Each row is a point on a landscape with many valleys, with its height.
A ball rolls from a point to the lowest of its 2 nearest points, and stops where none of them is lower. Distance is the straight distance between rows; heights are no part of it.
beni h=6.13: 129 136 71 152 123 171 98 108 154 122 165 114 146 142 123 95 148 169 70 195
pag h=3.79: 128 110 141 90 109 100 74 111 138 115 117 138 145 157 103 87 184 116 87 167
Bofu h=2.28: 134 93 78 118 138 143 82 140 132 110 131 112 117 161 105 107 150 102 109 144
Muso h=1.88: 134 146 177 156 109 113 153 134 143 136 131 130 105 57 147 177 69 153 158 111
matuv h=6.48: 96 138 110 105 143 132 109 121 126 143 142 116 121 141 147 90 169 134 112 169
pim h=2.07: 114 112 188 107 133 56 177 108 136 150 164 127 114 104 178 129 97 87 157 126
buka h=6.66: 96 116 103 118 191 180 139 148 121 111 132 108 100 148 140 132 134 130 163 140
Ravo h=7.14: 140 108 105 100 171 188 151 125 163 112 119 138 111 169 153 119 168 119 131 120
sofu h=1.40: 159 102 132 96 108 159 91 149 82 123 126 100 106 168 132 73 132 94 106 148
vud h=5.96: 95 139 125 162 143 161 176 144 140 120 129 121 100 95 168 174 99 151 178 129
Nuda h=4.80: 170 150 158 154 144 155 168 124 148 108 125 109 125 102 121 155 86 142 139 89
Kuni h=4.94: 101 117 130 135 125 77 142 116 104 123 121 121 115 136 144 156 111 121 174 116
puru h=5.50: 145 90 89 161 127 101 103 154 126 121 127 170 140 107 133 155 115 128 158 111
Tiv h=3.57: 136 138 136 119 120 150 162 135 107 133 112 115 108 140 129 129 103 131 124 111
namit h=3.42: 137 128 155 111 149 115 152 88 155 102 101 111 141 152 85 146 136 114 135 84
Tet h=1.56: 178 144 106 137 87 155 91 104 143 139 95 114 96 110 117 132 104 141 66 105
der h=5.20: 103 158 153 115 105 126 134 154 142 127 97 97 145 108 53 165 113 128 122 120
zar h=1.70: 141 125 158 77 105 141 100 168 94 125 123 115 135 141 108 75 146 90 107 148
dut h=1.99: 171 103 124 114 193 152 138 95 149 134 157 104 75 115 181 97 132 124 151 134
Rone h=2.77: 122 107 116 157 145 89 138 94 94 119 123 169 166 175 161 117 163 141 160 101
raduz h=2.91: 136 98 59 143 124 129 60 132 143 122 99 127 111 143 90 152 137 114 114 125
tid h=3.95: 160 107 109 133 135 154 156 141 84 134 123 112 120 166 134 119 114 103 135 121
nis h=5.41: 133 144 151 160 148 172 193 145 162 130 135 111 106 92 140 180 69 141 144 118
poz h=6.80: 84 127 141 113 140 109 199 96 139 123 113 131 119 146 167 182 131 148 172 102
delu h=2.83: 145 111 169 115 121 57 139 91 112 144 135 137 120 107 164 110 99 95 141 125
kes h=4.05: 86 125 115 124 109 136 150 150 141 153 154 140 176 146 89 127 155 133 89 158
zibid h=6.38: 89 161 140 96 148 113 183 89 145 145 116 117 104 143 176 148 143 155 142 135
mamu h=7.19: 100 128 148 127 108 74 190 81 77 140 107 111 132 185 154 136 117 123 142 104
Rin h=5.77: 101 133 140 85 134 92 135 80 136 141 114 115 55 100 179 152 139 125 139 135
Muv h=5.43: 127 128 169 109 150 99 109 145 124 125 163 149 164 106 126 82 159 122 141 162
bam h=7.09: 89 130 145 110 108 101 214 94 107 154 106 140 119 175 172 163 134 141 145 91
rur h=4.20: 188 117 163 140 162 139 151 119 153 132 141 121 122 120 132 118 105 115 126 99
Kaset h=5.28: 103 140 121 101 144 92 125 85 165 129 114 144 86 77 155 167 137 132 143 124
sav h=5.79: 89 156 85 137 125 171 105 127 151 139 165 105 146 124 114 105 142 145 76 213
Nukek h=1.00: 172 124 150 121 103 134 69 151 175 124 124 149 158 101 81 113 130 109 98 114
Sori h=5.36: 119 172 193 106 138 119 120 132 131 91 129 116 133 95 103 101 153 123 155 143
Sumap h=2.94: 121 112 122 114 141 134 167 128 145 113 111 96 138 181 70 142 130 109 129 88
nos h=0.93: 178 140 103 130 92 157 66 101 176 113 101 138 115 135 127 118 139 129 60 118
Kebi h=4.25: 165 102 116 154 161 124 142 124 171 156 182 159 155 116 146 127 137 122 121 121
Vabol h=6.37: 107 134 95 125 161 167 150 133 121 126 126 123 88 115 149 160 117 153 162 136
Foti h=4.45: 153 101 119 129 104 112 87 164 109 151 156 152 120 83 132 115 110 121 116 144
fumar h=3.20: 145 147 92 137 117 191 102 144 164 127 118 115 110 126 93 145 112 125 95 133
lufa h=2.89: 160 108 118 117 187 160 149 103 169 123 133 111 70 117 149 135 120 108 157 111
tozar h=6.67: 94 160 142 139 138 134 129 131 118 105 122 104 104 90 108 153 114 150 152 121
Sop h=1.76: 175 100 151 112 122 144 100 167 160 110 129 129 150 142 80 105 139 85 119 107
ledo h=3.90: 111 133 163 133 149 87 134 139 163 138 161 114 119 75 131 154 103 119 166 141
sapen h=4.60: 120 155 161 104 136 134 131 148 158 120 148 125 144 84 103 118 133 118 126 135
bonu h=3.65: 151 160 152 112 125 133 127 122 176 149 127 135 137 95 108 118 118 124 95 113
Vive h=3.43: 110 116 176 123 101 39 129 100 111 144 122 133 114 85 146 149 104 112 149 131
buri h=1.81: 145 95 103 99 143 126 110 112 122 112 137 125 123 167 141 86 154 83 127 129
Nebo h=3.52: 141 131 111 136 120 180 101 178 88 135 142 123 115 103 126 102 110 128 132 150
vob h=5.93: 105 172 126 127 93 146 106 144 86 135 92 127 123 111 115 150 115 166 122 139
gidud h=3.00: 155 160 149 107 105 163 141 114 152 138 107 136 112 130 122 120 120 128 92 96
Geti h=6.19: 100 164 188 119 125 103 122 131 107 110 128 69 93 81 123 150 99 138 170 141
sadof h=5.46: 70 102 97 142 135 60 156 130 86 143 120 133 126 142 155 175 119 134 173 133
ged h=4.27: 108 142 91 147 119 178 103 182 113 136 137 128 133 114 112 126 107 147 122 170
Zadud h=2.33: 178 157 122 130 111 171 108 109 150 115 81 136 114 115 112 146 111 143 99 81
tati h=5.87: 93 159 149 117 96 100 143 117 141 128 98 130 140 107 79 157 125 137 122 109
beze h=2.90: 115 163 188 152 119 90 139 129 162 137 149 126 125 49 141 166 98 150 161 138
Katam h=7.33: 114 154 130 158 120 115 155 91 78 105 96 99 135 174 129 140 127 171 143 89
dovi h=6.28: 99 163 135 123 87 95 135 135 102 146 101 148 148 105 105 163 136 158 115 135
fikan h=2.71: 153 131 124 114 85 173 89 170 109 142 131 103 104 105 111 99 101 124 93 146
bidi h=3.58: 103 118 106 118 131 113 132 121 131 118 103 89 135 168 65 151 138 122 117 121
sidem h=4.24: 90 137 115 117 129 136 121 155 140 116 104 107 157 145 48 155 135 124 114 136
zep h=6.71: 83 142 94 118 136 144 122 133 109 124 120 124 130 161 114 127 169 136 126 147
giba h=3.53: 89 126 87 143 122 125 135 159 159 146 140 183 174 153 107 144 159 136 123 137
vafur h=4.01: 114 124 142 116 98 65 131 101 131 154 117 123 99 93 123 156 103 123 121 121
ledi h=3.84: 153 132 111 159 116 127 140 127 163 157 158 179 172 109 145 114 123 150 97 125
zogi h=4.07: 157 93 117 123 108 153 98 184 100 136 159 167 127 109 151 88 124 116 128 145
kova h=6.11: 64 149 140 106 137 78 158 77 135 145 114 99 71 132 180 150 158 158 143 141
Puti h=2.99: 116 112 100 156 121 80 129 115 107 146 132 179 171 156 146 122 167 157 122 128
Sife h=4.59: 114 128 146 134 116 110 126 171 145 159 165 140 189 111 67 125 134 118 103 157
zepot h=7.57: 98 131 126 105 171 131 159 112 101 131 150 146 132 166 182 105 187 148 145 147
Rit h=3.29: 132 118 118 89 125 138 116 100 189 139 122 131 110 144 97 130 161 112 86 128
rutup h=0.26: 169 135 140 120 79 142 77 125 182 136 103 169 142 103 101 126 138 125 71 126
guba h=5.80: 107 168 208 115 148 105 135 114 119 114 132 79 121 95 131 114 126 126 166 144
zuse h=2.36: 157 105 118 156 135 121 99 120 72 110 134 114 147 189 144 80 144 124 126 123
teti h=2.59: 139 127 138 94 141 101 119 93 156 116 115 114 130 138 111 116 153 111 116 112
rera h=2.22: 143 134 130 178 153 144 113 139 62 101 124 109 160 178 115 96 131 141 143 112
moven h=4.46: 118 104 117 139 142 93 158 127 85 106 122 96 114 165 137 153 103 89 178 101
sot h=1.13: 151 99 133 110 177 129 149 98 130 131 158 116 115 154 155 94 141 96 139 126
diti h=7.38: 110 142 114 117 190 170 168 107 147 115 123 138 115 164 163 114 179 149 144 134
Fopof h=0.71: 152 138 85 118 88 180 83 149 154 126 121 115 118 97 102 119 105 123 67 159
Mef h=4.63: 107 117 110 99 113 80 130 92 180 157 113 154 97 103 125 163 132 120 107 118
tase h=5.85: 106 111 145 92 127 91 102 131 82 133 138 127 162 167 116 70 168 106 130 175
leman h=0.82: 136 129 159 171 136 86 133 155 62 126 155 133 166 133 129 110 100 128 157 119
Gemug h=3.67: 122 106 107 83 113 104 91 98 173 141 126 153 137 142 95 105 185 111 83 157
zif h=3.99: 118 109 156 147 133 116 217 117 141 156 149 101 116 140 157 165 94 129 150 109
pasil h=4.75: 161 94 102 159 158 127 114 144 152 119 175 138 147 105 141 111 138 116 128 135
kuno h=7.00: 101 148 119 134 142 135 97 110 113 95 80 108 101 121 104 163 118 146 163 116
Veb h=3.68: 149 135 115 167 77 116 126 147 118 160 144 179 183 100 132 125 123 153 88 115
sis h=4.41: 140 117 61 155 119 192 98 144 178 114 129 146 130 138 116 135 117 126 100 151
tede h=5.09: 126 125 176 120 115 121 123 168 128 139 168 162 189 112 110 96 155 118 124 151
rimum h=3.72: 182 112 133 141 166 126 132 92 133 131 129 99 85 98 142 121 91 116 141 98
feda h=5.94: 48 114 101 125 136 85 172 135 115 163 139 142 115 146 183 174 138 139 161 147
birar h=5.92: 108 104 124 96 112 99 99 149 94 120 111 137 173 182 87 110 168 101 133 147
duzop h=3.49: 105 104 138 161 117 118 198 116 139 143 138 117 105 108 162 197 83 132 160 88
Fas h=5.61: 123 174 118 136 100 179 94 134 104 101 81 165 131 113 133 124 139 175 113 131
Sab h=1.66: 167 102 120 95 109 186 123 149 105 125 95 117 92 171 125 93 122 95 94 114
pok h=3.14: 109 116 74 145 105 123 118 133 126 133 123 202 172 161 134 126 165 162 107 137
nas h=1.72: 139 127 147 167 128 141 138 185 88 134 166 127 174 124 124 105 104 129 159 131
kodok h=1.68: 128 141 154 157 138 109 141 144 70 104 122 102 176 150 105 121 118 128 159 111
digov h=2.78: 120 135 146 151 109 109 179 117 127 158 127 141 105 79 186 180 80 149 142 113
nofu h=3.04: 131 120 189 123 151 83 167 117 168 138 160 107 96 82 176 147 100 104 172 119
talo h=6.89: 130 119 103 109 173 202 121 135 145 98 123 114 98 160 120 121 143 125 134 138
sidu h=4.14: 154 98 123 131 144 119 140 124 60 118 106 103 127 172 142 121 88 88 144 96
tof h=7.21: 105 147 103 147 120 113 130 90 107 103 78 123 117 141 106 167 131 168 135 99
zare h=5.82: 162 80 103 146 129 108 95 119 113 104 106 174 121 133 157 130 137 111 150 93
napir h=5.19: 153 103 91 177 138 126 107 153 131 108 138 157 160 136 120 139 130 131 133 112
galuv h=5.70: 129 133 159 108 162 101 108 125 106 107 160 124 154 153 133 68 165 111 146 162
rete h=5.16: 85 160 79 154 128 180 92 158 147 124 150 118 161 122 85 127 127 146 112 201
nogim h=7.28: 98 147 161 153 107 112 175 88 62 109 93 93 124 165 145 151 103 137 164 91
demal h=4.93: 137 96 127 105 113 99 85 176 118 140 137 123 123 96 99 110 105 84 121 145
Vese h=5.45: 157 169 132 135 124 180 94 120 119 112 112 154 137 119 144 90 151 166 106 132
Lutu h=4.95: 165 121 83 150 126 194 99 135 165 103 129 160 123 121 159 114 133 135 97 144
Dorup h=2.06: 171 126 126 110 70 147 87 145 120 150 107 115 108 125 105 115 96 116 66 106
pove h=2.53: 147 113 122 158 138 83 116 106 97 113 117 132 162 180 124 112 157 124 146 94
Bul h=2.81: 129 150 143 154 116 127 149 165 114 148 156 118 145 97 141 140 94 151 141 118
bidan h=5.26: 169 142 122 143 150 196 113 128 142 109 134 153 121 131 174 99 145 157 126 131
Fef h=3.48: 157 146 138 160 86 137 134 152 115 156 147 149 156 83 124 124 81 141 94 112
des h=6.31: 132 124 92 132 147 154 111 99 136 136 174 123 127 149 150 84 153 155 98 171
kep h=2.21: 136 113 156 83 118 153 102 173 129 105 134 141 133 126 103 99 144 82 127 129

Where does a ball stop that starts at each point below?
kova: pim
diti: sot
pasil: leman
vob: Fopof
tede: leman

Call two points neighbours if one is among the 2 nearest of the other. Go from one point of each pair to the other, from neighbour to neighbour, staying as low as possible. Name the highest point that can't be avoided.
Fopof, leman: dovi
rutup, sofu: kep
teti, leman: tase
Fopof, rutup: fikan
Muso, pim: ledo
Sumap, teti: namit
